Each row is a point on a tangle of strands that fork and nearly touch. The rows are in no order.
Points whose rows are less than 50.8 apart are linked; no others are. Some points are linked to none.
j_719: [-6, 10, 10, -9, 21, 25, -6, -6, -2, -9, 3, 21, 3, -16, 1, -1, -19, -19, 10, 2, -27, -15, -20, 4, -10, 0, -8, -6, 11, 6]
j_572: [4, 0, -37, 1, 1, -7, 2, 13, 19, -14, 7, 0, -10, 14, 3, -2, 9, 21, -7, 3, 10, -3, 9, -7, 17, -2, -6, 18, -27, 6]
j_780: [-11, 6, -2, -16, 6, 16, 7, -1, -4, -1, -10, 7, -1, 8, 9, -4, 10, 3, 8, 4, -10, -15, -2, -16, 11, 13, -5, -9, 1, 23]
j_807: [11, -9, -31, 9, -11, -16, -5, 11, 16, -19, 14, -9, -14, 15, -10, -1, 0, 2, -14, -9, 20, 2, -2, -7, 14, -22, -7, 15, -23, 4]
j_646: [-10, -6, 17, 4, -1, 0, 17, 7, 18, -13, 16, -9, 24, -13, 1, -12, 27, -24, 5, 8, 7, 5, 1, -23, 2, -7, -12, 12, 14, 8]
j_770: [0, -11, 19, 8, -3, 6, 22, 26, -14, -6, -6, -29, 11, 0, -10, -1, 20, 14, 17, -6, -7, -21, 2, 11, -7, 21, 13, 1, 10, -15]
j_355: [-1, 2, -34, -6, -15, 3, -20, -5, -7, -1, 3, 5, -23, 22, 12, -2, -11, 16, -1, -14, 4, -7, 9, 7, 18, 4, -2, -5, -24, 2]
j_824: [-2, 8, 28, -11, 16, 14, 1, 4, 2, -13, 6, 10, 20, -16, 0, -9, -4, -14, 13, 7, -23, -14, -17, -3, -13, 3, 0, -9, 18, 9]
j_669: [21, 0, 4, -33, 11, -3, -10, 24, 9, -4, -12, 14, 7, 7, -20, -1, -4, 5, 18, 6, -4, 2, 0, 17, -10, 17, 6, -17, -4, -10]
j_953: [12, 8, 2, 8, 2, -7, 1, -5, 15, 5, 23, -10, -5, -16, -22, 19, -17, 0, -21, -3, 5, -14, -28, 10, -7, -16, -4, 14, -19, -25]
j_101: [-3, 12, -5, -17, -4, -1, -10, -14, 20, 13, -12, -4, -2, 5, -4, 8, 3, -17, -12, -4, 0, 6, -6, -7, 0, 7, -10, -19, -31, -3]
j_195: [8, 6, -10, 6, 1, -18, -4, -11, 19, 9, 0, -5, -9, 0, -20, 22, -1, 0, -26, 3, 6, 3, -20, 6, -14, -18, 2, 9, -24, -11]
j_979: [17, 0, -22, 17, -11, -13, -27, 8, 0, -4, 8, -5, -12, 1, -4, -1, -30, 3, -8, -26, -1, -2, -7, 24, -5, -19, 1, 11, -18, -21]
j_734: [5, 13, 19, -29, 37, 7, 11, 6, 3, 14, -12, 15, 15, 0, 6, 1, 10, 10, 17, 15, -12, 13, 4, 2, -9, 36, 3, -5, 5, 4]
j_400: [6, -9, -31, 30, -12, -1, -8, 19, 2, -24, 11, -22, -11, 10, -12, -6, -9, 2, -5, -14, 17, -13, -2, -4, 13, -19, -3, 14, -18, 2]
j_442: [7, 1, 6, -14, 0, -14, -27, 4, 20, 7, -15, 9, 5, 5, -10, 0, -7, -26, 12, -6, 9, 10, 6, 8, -18, -5, -8, -27, -8, -10]
j_538: [7, -4, 23, -28, -16, -6, -6, 6, 2, 5, 18, 8, 11, -11, -11, -4, -6, -11, -8, -10, 13, -5, -13, -8, 19, 3, -1, -15, 9, -20]
j_568: [-1, -4, -9, 1, -7, -5, 22, -3, -5, -13, 1, 1, -1, 9, 22, -13, 0, 22, -5, -2, -35, -3, 5, 0, -1, 4, 7, 17, 5, 7]
j_968: [8, -5, 11, -6, 4, -5, 10, 8, 16, -21, -8, 10, 21, 1, -7, -14, 11, -16, 9, 11, -17, 7, -13, -1, -19, -4, 3, 5, 19, 14]
j_765: [2, 2, 9, -10, -5, -10, -4, -5, -21, 14, -18, 22, -12, 7, 0, 2, 3, 6, -6, 12, 5, -2, -1, -9, 5, -4, 10, -8, 20, 15]
j_948: [-13, 1, -13, 17, -14, 13, -8, -17, -24, 0, 9, 6, -17, -3, 24, -1, -23, 12, -8, -11, -18, -14, -11, 6, 13, -16, 2, 3, 5, 2]
j_102: [1, 0, 7, -9, -17, -3, -16, 1, 14, 2, 20, 2, 6, -11, -9, -7, -14, -28, -2, -5, 14, -3, -13, -10, 20, -9, -11, -13, -7, -13]
j_668: [19, 3, 7, -32, 24, 6, 11, 18, 11, 9, -3, 6, 22, 8, 0, 3, 11, 20, 20, 16, 0, 16, 13, 10, -9, 43, 2, -6, 4, -4]
j_834: [9, -11, -15, 5, 4, -20, 9, 5, 1, -4, 12, 3, -2, -1, 19, -11, 3, 27, -5, -5, -4, 11, 29, 13, -6, -1, 4, 36, 2, -7]
j_800: [-23, 2, 4, 5, -11, 19, 0, -18, -14, 4, 12, 12, -8, -5, 34, -1, -20, 9, -3, -4, -14, -3, 0, -7, 21, -1, 0, 0, 12, 5]
j_29: [-22, 3, -14, 29, 0, 17, -3, -16, -25, 5, -6, -7, -23, 3, 30, 8, -14, 22, -2, -6, -17, -10, 2, 5, 9, -4, 8, 6, 2, 6]
j_263: [-2, -10, 42, 7, -22, 8, 10, -1, -15, -2, -9, -16, 16, -9, -9, -2, -1, -9, 0, 3, -20, -5, -25, 0, -1, 1, 10, -13, 23, -1]
j_215: [3, -2, -38, 9, 15, -1, -1, 3, -6, -4, -15, 11, -19, 19, -2, -2, 9, 20, 2, 11, -1, -4, 6, 5, -5, 2, 4, 12, -5, 24]
j_232: [11, 2, -10, 0, 16, -17, -12, -9, 2, 20, -13, 20, -6, 0, 13, -3, -9, 3, -8, -1, -4, 19, 13, 20, -27, -16, 8, 8, 2, -1]
j_354: [0, -7, 6, 8, 4, 10, -13, 12, -6, 5, 20, 0, 10, -7, 8, -7, -14, -5, 15, -14, 22, -6, 23, 13, -2, -8, 0, 8, 11, -21]
j_873: [-3, -15, 9, 3, -34, -9, 16, 23, -12, -21, 30, -15, -9, -7, -7, 0, 0, 10, -2, -24, 27, -7, 8, -10, 37, 5, -7, -1, 0, -14]
j_22: [-24, -9, 11, 24, -12, 4, -12, -12, -11, 14, -10, -7, -3, 1, 20, -6, 7, -31, 11, 9, 16, 16, 15, -18, 7, -15, -7, -9, 16, 10]
j_937: [-16, -8, 25, 25, -10, 7, 11, -16, -12, 4, 10, -14, 15, -19, 16, 2, 2, -9, -2, 6, 3, 13, 4, -8, 2, -16, 3, 11, 29, -6]
j_978: [-3, 2, -11, 13, 38, 15, -23, 0, -7, 5, -13, 15, 5, 0, -9, 3, -7, -9, 25, 9, 12, 5, 14, 8, -23, 1, -5, -5, 4, 9]
j_273: [6, -5, -6, 10, 14, -6, -19, -10, -15, 14, -29, 11, -4, 4, 16, -2, -12, -4, 11, -9, -2, 17, 20, 17, -24, -4, 7, -6, 11, 7]
j_6: [-3, -8, -22, 30, -8, 13, -4, 1, 1, -18, 14, -23, -10, 7, -9, 0, 0, -11, -6, -1, 11, -27, -21, -4, 11, -21, -4, 7, -6, 6]
j_930: [-5, -6, 1, 8, -11, 0, 10, -13, 5, 4, -12, -18, -3, 6, 3, 4, 10, -2, -6, -2, -2, 0, 1, -8, -3, 0, 4, -1, -2, 2]
j_415: [-2, -12, 20, 9, -39, -5, 25, 24, -4, -20, 13, -29, 0, -7, -5, 2, 15, 0, 6, -20, 21, 4, 9, -14, 27, 9, -3, -3, 1, -11]
j_4: [5, 4, 2, 10, -1, -2, 28, 10, 16, -30, 20, -14, 5, -10, -9, 2, 5, 7, -15, 3, -14, -6, -15, -6, -3, -7, -4, 31, -8, -4]
j_380: [-6, -7, -1, -4, -20, 8, 21, 4, -11, -30, 10, 0, 2, 0, 19, -21, -3, 18, 4, -7, -27, -12, 2, -8, 18, 7, 3, 11, 11, 9]
j_812: [4, 2, -6, 4, -16, -26, 8, -19, -4, 19, 5, -8, -18, 2, -6, 19, 9, 20, -32, 1, 8, 0, -14, -2, 9, -7, 6, 9, -12, -11]
j_494: [12, -2, -11, 10, -2, -26, -3, -16, 0, 17, 3, 1, -14, -4, -11, 13, 0, 11, -29, 3, 9, 0, -14, 7, -12, -24, 7, 21, -6, -2]
j_674: [-3, 0, -28, 23, 9, -3, -5, -5, -13, 11, -10, -2, -19, 17, 18, -2, 5, 15, -3, 2, 7, 5, 22, 3, -7, -3, 5, 18, -4, 15]
j_419: [-14, 6, -16, -8, -5, 8, 7, -6, 8, -13, 3, 1, -10, 10, 12, -2, 6, 2, -5, -2, -8, -15, -8, -14, 17, 6, -5, 1, -19, 16]
j_24: [0, -10, 17, 4, 5, -1, -4, 3, 0, -8, 0, 11, 17, -8, -8, -14, -1, -17, 8, 9, 1, -1, 0, -2, -17, -15, 6, 3, 34, 10]
j_608: [-3, 0, 43, -2, -6, 14, 3, 0, -9, -4, 9, 1, 18, -19, -3, -11, -10, -21, 8, 6, -16, -9, -20, -3, -6, -5, 2, -8, 30, -12]
j_910: [-12, 4, 13, 4, -19, 4, 7, -23, -22, 12, 2, 1, -10, -6, 17, 7, -10, 15, -19, 9, -12, 4, -11, -9, 19, -2, 10, 1, 11, 3]
j_985: [6, -1, -11, -10, 17, -6, 7, 8, 11, 7, 2, 9, -9, 5, -5, 8, 18, 22, -2, 12, 12, -1, 7, 2, -2, 12, 3, 21, -1, 1]
j_831: [1, -6, 14, -4, -19, -1, 12, 29, -4, -16, 36, -13, -3, -14, -15, 3, 2, 11, 0, -21, 25, -23, -10, -2, 25, 8, -1, 0, -3, -17]
j_959: [4, 8, -2, -17, 9, -5, -13, -1, 29, 11, -23, 7, 7, 5, -13, 10, 7, -14, 2, 2, -3, 14, -4, 10, -16, 11, -8, -22, -25, -6]
j_453: [-8, 6, 7, -4, -14, -2, -21, -13, 11, 6, 2, -6, 3, -3, -4, 2, -10, -31, 1, -4, 3, 3, -14, -8, 5, -6, -14, -27, -16, -8]
j_515: [2, -5, 4, 21, -40, -10, 16, 5, 7, -25, 3, -37, 1, 1, -9, -9, -5, -17, -8, -15, -2, 18, 2, -13, 15, -8, -7, -6, -11, -3]
j_260: [9, -9, 9, -9, -9, -10, -20, 16, 6, 5, -6, 1, 7, 5, -18, -3, 2, -13, 7, -10, 25, -2, 8, 6, -3, -4, 2, -20, 5, -19]
j_187: [-10, 14, -12, 8, 46, 18, -18, -3, -9, 7, -21, 24, -5, -6, -14, 18, -7, -19, 24, 8, 8, 7, 5, 10, -16, 11, -22, -20, -4, 6]
j_220: [3, 2, 8, -7, 21, 4, -6, 0, -17, 16, 1, 22, 1, 0, 8, -2, -7, 9, 13, 8, 14, 7, 28, 5, -4, 5, 1, 3, 26, 5]
j_176: [-13, 1, 0, 1, 8, 1, -13, -1, -12, 7, -25, 17, -7, 7, -3, -1, 6, -21, 14, 7, 8, 3, 10, -15, 0, -7, -8, -24, 11, 20]
j_705: [-10, 16, 12, -13, 13, 17, -12, -18, -8, 6, -3, 25, -2, -16, -1, 6, -15, -15, -1, -1, -25, -6, -24, 2, 4, 4, -13, -23, -4, 7]
j_902: [9, -3, -2, 28, -14, -15, 19, 1, 12, -28, 19, -25, 5, -10, -14, -5, -4, -8, -22, -2, -10, 0, -19, -8, -2, -18, -7, 20, -8, -3]
j_185: [0, 13, 0, 7, 12, 10, -7, -10, 22, 2, 20, -11, 0, -23, -17, 12, -17, -19, -9, -2, -3, -11, -28, 8, -13, -13, -10, 3, -22, -20]
j_158: [-5, 6, -12, 7, 18, 10, -6, -6, -10, 12, -32, -5, -1, 11, -1, 9, -4, -1, 13, -1, -17, 9, 19, 20, -28, 11, -3, -19, -12, 2]
j_740: [-10, 9, 19, -1, 0, 16, 8, -13, 6, 2, 14, -14, 7, -19, -4, 6, -7, -11, -5, 2, -4, -15, -29, -12, 7, -1, -4, -9, -2, -9]
j_399: [-1, 4, -7, 36, -9, -4, 3, -9, 15, -17, 15, -27, 6, -9, -3, -4, -7, -19, -15, -7, 4, 7, -7, -6, -4, -29, -11, 17, -10, 1]
j_864: [0, 4, 16, -15, 24, 14, 9, 3, 7, 3, -13, 4, 16, -3, 6, -3, 11, -11, 19, 13, -10, 6, 11, -1, -12, 18, -6, -8, 3, 2]
j_951: [6, -3, 8, -7, 11, 18, -8, 12, -1, 5, 10, -3, 17, -4, -2, -5, -6, -3, 28, -5, 10, -2, 26, 13, -12, 14, -2, -4, 11, -18]
j_39: [-10, 12, 12, -10, 6, 11, 1, -17, -13, 14, -19, 9, -7, -2, 12, 7, -8, -2, -7, 3, -22, -2, -11, -1, 1, 5, -4, -16, -5, 8]
j_289: [-22, 2, 26, 16, -2, 14, 15, -13, -1, 8, 4, -22, 13, -16, 21, -1, 3, -16, 4, -1, -10, 9, 5, -10, -10, -2, 3, 10, 11, -10]
j_331: [-5, 2, 23, 4, -26, -3, 12, -31, -19, 11, -3, 3, 5, -11, -2, 6, -11, 2, -22, 17, -25, 12, -32, -8, 9, -7, 14, -10, 14, 4]
j_829: [6, 10, -7, -3, 16, -14, 1, -19, -8, 22, -20, 18, -13, 8, 16, 5, 1, 17, -13, 4, -13, 17, 17, 12, -14, 3, 4, 7, 1, 4]
j_279: [-3, 12, 4, -1, 19, 23, 1, 0, 8, -4, 13, -3, -3, -13, -9, 14, -15, -2, -2, 1, -9, -22, -27, 11, -16, 3, -4, 5, -20, -15]
j_712: [-8, 3, -1, 2, -1, -5, 20, -18, -16, 3, -9, 4, -11, 6, 22, 1, 9, 21, -16, 7, -25, 1, -3, 3, -2, -2, 10, 19, 7, 16]
j_667: [2, -3, -1, 2, -30, -18, 11, -2, 16, -11, -1, -24, 3, 7, -11, -3, 5, -8, -15, -6, 6, 7, -5, -12, 9, -4, 1, -5, -7, 2]
j_573: [11, -6, -6, -14, -10, -14, -20, 5, -3, 8, 26, 20, -10, -6, -1, 0, -12, 11, -18, -15, 31, -10, 8, 8, 18, -10, -1, 6, 3, -20]
j_679: [8, -11, 12, -17, -23, -15, -7, -2, -8, 7, 29, 18, -3, -14, 1, -6, -9, -2, -15, -15, 20, 0, -1, 0, 26, -6, 0, -2, 15, -21]
j_938: [9, 7, -8, -27, -3, -19, 3, 0, -5, 17, -14, 11, -17, 18, 3, 4, 19, 35, -14, 6, -5, -4, -4, -1, 11, 17, 10, -2, -14, -1]
j_145: [-6, -3, -9, 13, 29, 2, -3, -4, 4, 9, 11, 9, 9, -5, 13, 0, 3, 0, 7, 7, 14, 8, 18, 3, -13, -11, -3, 20, 10, 7]
j_458: [10, -3, -17, 1, 17, -9, 6, 9, 3, 2, 20, 6, 4, 4, 4, -2, 12, 30, 6, 7, 14, 5, 24, 15, -4, 2, 4, 31, 4, -6]
j_211: [-13, 2, -25, 3, -8, 13, -6, -10, -6, 3, -8, 1, -24, 17, 7, 5, 1, 12, -6, 2, 2, -17, -3, -11, 19, 4, -3, -7, -15, 15]
j_455: [-14, -4, -15, 22, 21, 6, -20, -19, -19, 18, -25, 17, -7, -3, 26, 1, -10, -10, 10, -8, -7, 27, 25, 6, -13, -1, -4, -8, -4, 16]
j_558: [-7, 3, 0, 0, 6, -14, -13, -11, -6, 20, -25, 22, -6, 6, 4, -1, 2, -5, -7, 9, 9, 12, 10, -6, -8, -8, 3, -10, 8, 19]
j_293: [24, 6, 5, -23, 4, -5, -16, 11, -8, 19, -25, 14, -2, 15, -23, 6, -7, 13, 6, 0, 5, -6, 2, 20, -16, 12, 8, -20, -2, -12]
j_981: [5, -1, 6, -23, 11, 1, 15, 22, 22, -18, -9, 5, 22, 0, -10, -11, 23, -5, 14, 16, -21, 2, -18, -6, -10, 17, 8, 2, 7, 13]
j_413: [17, 4, -3, -18, 21, 18, 1, 16, 7, 3, 2, -4, 20, 10, -1, -1, 0, 11, 30, 13, 6, 5, 31, 14, -8, 33, -2, -9, 11, -7]
j_961: [-4, -12, 22, 11, -9, -9, 28, 12, 7, -13, 24, -21, 20, -23, -9, 0, 28, -11, -2, -3, 22, 9, -6, -14, 6, -4, -2, 11, 11, -7]
j_26: [-6, 6, 10, 7, 8, 9, 6, 1, 20, -16, 21, -3, 20, -14, 4, -4, 2, -25, 2, 8, -4, 2, -8, -10, -8, -14, -10, 14, 1, 0]
j_697: [-21, -7, 6, 17, -1, 16, -14, -1, -22, 7, -21, 1, 0, 1, 6, -9, 8, -24, 22, 10, 11, 2, 15, -13, 8, -6, -6, -16, 23, 14]
j_92: [-3, -7, -6, 16, -4, 2, -5, 4, -3, -8, 4, -8, -4, 0, -22, 1, 3, -11, -1, 15, 12, -19, -22, -11, 2, -19, -1, 4, 11, 12]
j_872: [10, -5, -13, 5, -18, -22, -17, -9, -3, 10, 20, 6, -14, -2, 4, 0, -17, 10, -24, -15, 19, 0, -3, 3, 11, -20, -1, 10, -7, -11]
j_274: [13, 2, -19, -18, -1, -20, 0, 5, 33, -18, -4, 4, -2, 13, -12, -1, 6, -2, -10, -2, -9, 13, -5, 2, -9, -3, -1, 6, -28, 2]
j_466: [19, 0, 3, -34, 2, -2, 2, 10, 7, -9, -1, 17, 19, 9, 8, -18, -7, 8, 13, 1, -6, 15, 23, 14, 0, 20, 2, -10, 6, 0]
j_470: [5, 3, -8, -3, 6, -9, 14, 2, 25, -16, 7, -5, 0, -2, -5, 0, 9, 0, -16, 3, -4, 2, -11, -4, -7, -10, 1, 19, -15, -5]
j_346: [-7, 1, 3, 5, 13, 6, 13, 3, 4, 7, -22, -15, 2, 7, -9, 7, 22, -1, 7, 10, 3, -2, 5, -9, -14, 6, 4, 0, -3, 10]
j_911: [-22, -4, 13, 30, -19, 2, 5, -20, -12, 7, 3, -12, 3, -5, 14, 1, 7, -18, -3, 16, 13, 18, -1, -20, 11, -25, 0, 3, 25, 10]
j_748: [17, 0, 6, -39, -8, -16, 7, 19, 12, -5, -12, 10, 10, 11, 3, -12, 10, 12, 5, -8, -14, 10, 9, 5, 8, 26, 4, -13, -8, -4]
j_433: [3, -1, 4, -11, 12, 1, 17, 18, 14, -11, -21, -12, 7, 7, -10, 7, 26, 4, 12, 12, -17, -8, -12, -3, -11, 21, 12, 1, -8, 7]
j_865: [0, -1, 7, 1, 14, 5, -14, -3, 2, 3, 14, 23, 6, -14, 1, -9, -10, -14, 4, 4, 6, -5, -6, 1, -9, -20, 1, 9, 23, 5]
j_120: [1, 1, -22, 6, 11, 8, 14, 3, -13, -2, -13, -9, -10, 21, 8, 3, 11, 29, 11, 9, -11, -12, 14, 4, -6, 17, 6, 8, -3, 12]
j_684: [6, -4, 4, -8, 4, -1, -21, 2, -9, 19, 11, 22, 3, -5, 14, -3, -8, 1, 4, -6, 19, 4, 25, 11, 0, -3, 4, 1, 19, -12]
j_391: [-5, 14, -4, -7, 11, 0, 4, -21, -20, 17, -34, 21, -19, 11, 16, 13, 0, 15, -10, 5, -22, 15, 1, 1, -4, 6, -2, -10, -7, 19]
j_382: [18, 2, -13, -30, 12, 5, -13, 15, 16, -10, -4, 22, 13, 6, -6, -11, -11, -3, 20, 5, 5, 14, 15, 19, -9, 7, -4, -8, -2, -7]
j_754: [2, 2, -20, 2, -22, -13, -7, -1, -8, -2, 11, -3, -21, 9, 12, -2, -14, 19, -19, -22, 0, -3, 7, 1, 24, -5, 0, 6, -16, -11]
j_257: [0, 4, 23, 11, -11, 6, 10, -11, 9, -9, 28, -16, 18, -25, -8, -5, -9, -21, -7, 2, -6, 0, -22, -10, -1, -12, -6, 3, 6, -10]
j_688: [9, -4, -42, -11, 10, 0, -5, 11, 14, -17, -1, 14, -12, 24, -7, -2, 8, 20, 5, 12, 8, -8, 4, 2, 2, 5, 1, 13, -18, 16]
j_579: [-11, 7, 24, -6, 8, 14, 14, 2, 2, 8, 0, -9, 12, -15, 10, 0, 11, -6, 9, 1, -2, 1, 4, -4, -7, 9, 5, 1, 10, -7]
j_91: [-9, -6, 29, 5, -28, -7, 31, 12, 2, -18, 20, -34, 15, -21, -5, 2, 17, -12, -4, -14, 13, 14, -2, -24, 19, 10, -1, -6, 2, -10]
j_404: [17, 4, -5, -30, -11, -10, 0, 16, 28, -17, -3, 2, 8, 10, -5, -11, -1, -4, -4, -13, -9, 7, 5, 1, 4, 10, -2, -4, -22, -10]
j_457: [2, -10, -3, 7, 0, 11, -9, 10, -12, -7, -20, -3, -9, 11, -20, -2, 4, -2, 10, 8, 7, -19, -3, -1, -4, -5, 9, -5, 9, 17]
j_939: [7, 3, -2, 10, -29, -26, -3, -13, 0, 12, 16, -17, -11, -2, -9, 10, -5, 4, -29, -14, 13, 6, -5, 2, 11, -16, 2, 2, -14, -17]
j_778: [-3, -4, 24, 2, -11, 6, 19, 23, -5, -7, 20, -24, 7, -16, -10, 5, 8, 9, 8, -12, 6, -21, -3, 3, 8, 15, 6, 5, 3, -21]
j_975: [6, -9, -24, -12, -3, -16, -22, 2, 18, -12, 4, 27, 2, 12, -7, -15, -5, -16, -3, 3, 16, 4, 0, -4, 5, -18, -2, -2, 4, 15]
j_493: [12, -11, 17, -17, -7, -12, -12, 19, -7, 19, -9, -1, -2, 7, -20, 3, 1, 7, 7, -6, 20, -9, 7, 16, -4, 15, 11, -19, 1, -23]
j_875: [3, 6, -13, 1, 39, 15, -10, -4, -8, 17, -3, 13, 4, 4, 8, 6, -8, 11, 24, 9, 14, 16, 28, 16, -12, 13, -4, 4, 8, 4]
j_267: [3, -4, -14, -12, -17, -8, -1, -4, -9, 3, -16, 2, -24, 19, 0, 2, 10, 24, -18, 2, -5, -13, -10, -6, 16, 4, 3, -8, -15, 8]
j_805: [-10, 7, -15, 15, 39, 13, -11, -10, -4, 12, -36, 11, -5, 3, -10, 19, -6, -15, 16, -6, -7, 17, 14, 11, -25, 14, -13, -23, -16, 7]
j_924: [1, -3, -16, 32, -24, -6, 1, 9, 15, -26, 11, -33, 2, 2, 3, -11, -13, -22, -4, -22, 1, 16, -1, -9, 5, -18, -14, 9, -21, 1]
j_372: [-2, -1, 35, -1, -25, -4, 14, -15, -11, 6, 3, -14, 12, -12, -13, 2, 5, -8, -10, 10, -13, 6, -29, -9, 16, -2, 11, -19, 17, 2]
j_974: [6, -9, -8, -2, 2, -7, -14, 2, 14, -7, 17, 14, 6, -2, -5, -7, -3, -12, -6, 1, 14, -4, -4, -4, 1, -20, -3, 10, 11, 1]
j_100: [-14, 1, -15, 21, 12, 7, -14, -18, -20, 24, -16, -5, -16, 7, 24, 8, -2, 8, 7, -4, 8, 15, 30, 6, 0, 3, 2, -1, -6, 8]
j_532: [-1, 10, -5, -19, 16, -6, 12, 1, -3, 19, -3, 11, -13, 9, 12, 6, 19, 34, -1, 8, 1, 6, 15, -6, 7, 25, 4, 8, -5, 7]
j_655: [3, -2, -9, 10, 13, 11, 10, -1, -9, 1, -30, -16, -2, 16, 0, 3, 2, 14, 11, -2, -26, -3, 15, 16, -19, 18, 6, -4, -9, 3]
j_635: [-4, -5, 4, 10, -6, 13, 6, 15, -15, -6, -12, -16, -3, 7, -14, 4, 9, 9, 15, -1, 3, -28, -1, 1, -6, 14, 9, -2, 5, 0]
j_583: [-10, -4, 4, -11, -10, 10, 8, -2, -10, -15, 1, 12, 2, 6, 18, -16, 3, 3, 6, 6, -15, -6, -2, -12, 18, 2, 5, -1, 20, 27]
j_154: [-8, 16, 14, -8, 13, 17, 4, -7, -1, 9, 6, -3, -3, -12, -10, 14, -5, 6, -4, 4, -17, -28, -37, -1, 0, 12, -1, -5, -15, -4]

A fork is a point with three links, a tip a point with one. Leave the first point through the second and follow the links. Name the first fork or tip that comes.
j_824; j_608: j_29
j_457; j_635: j_872
j_635; j_457: j_215
j_875; j_220: j_765
j_274; j_470: j_975

A fork is a point with three links. Follow the links from the first point to the second and name the forks in between, in order.
j_532; j_470: j_211 j_872
j_538; j_6: j_872
j_579; j_719: j_215
j_493; j_583: j_872 j_211
j_754; j_712: j_211

Follow the links from the first point to the second, and from the first to the third. Name the last point that the two ways share.
j_719; j_978; j_873: j_215
j_26; j_985; j_101: j_872
j_211; j_260; j_953: j_872
j_273; j_635; j_937: j_215
j_458; j_568; j_91: j_211
j_985; j_831; j_380: j_211

Name the points in between on the shortest way along the links from the first point to the second, in order.
j_211; j_740: j_355 j_754 j_872 j_939 j_812 j_494 j_195 j_953 j_185 j_279 j_154
j_910; j_778: j_331 j_372 j_263 j_608 j_824 j_719 j_705 j_39 j_391 j_829 j_232 j_273 j_455 j_100 j_674 j_215 j_688 j_572 j_807 j_400 j_6 j_92 j_457 j_635 j_770
j_770; j_668: j_635 j_457 j_92 j_6 j_400 j_807 j_572 j_688 j_215 j_120 j_655 j_158 j_805 j_187 j_978 j_875 j_220 j_684 j_354 j_951 j_413
j_24; j_902: j_968 j_981 j_433 j_346 j_930 j_667 j_515 j_924 j_399
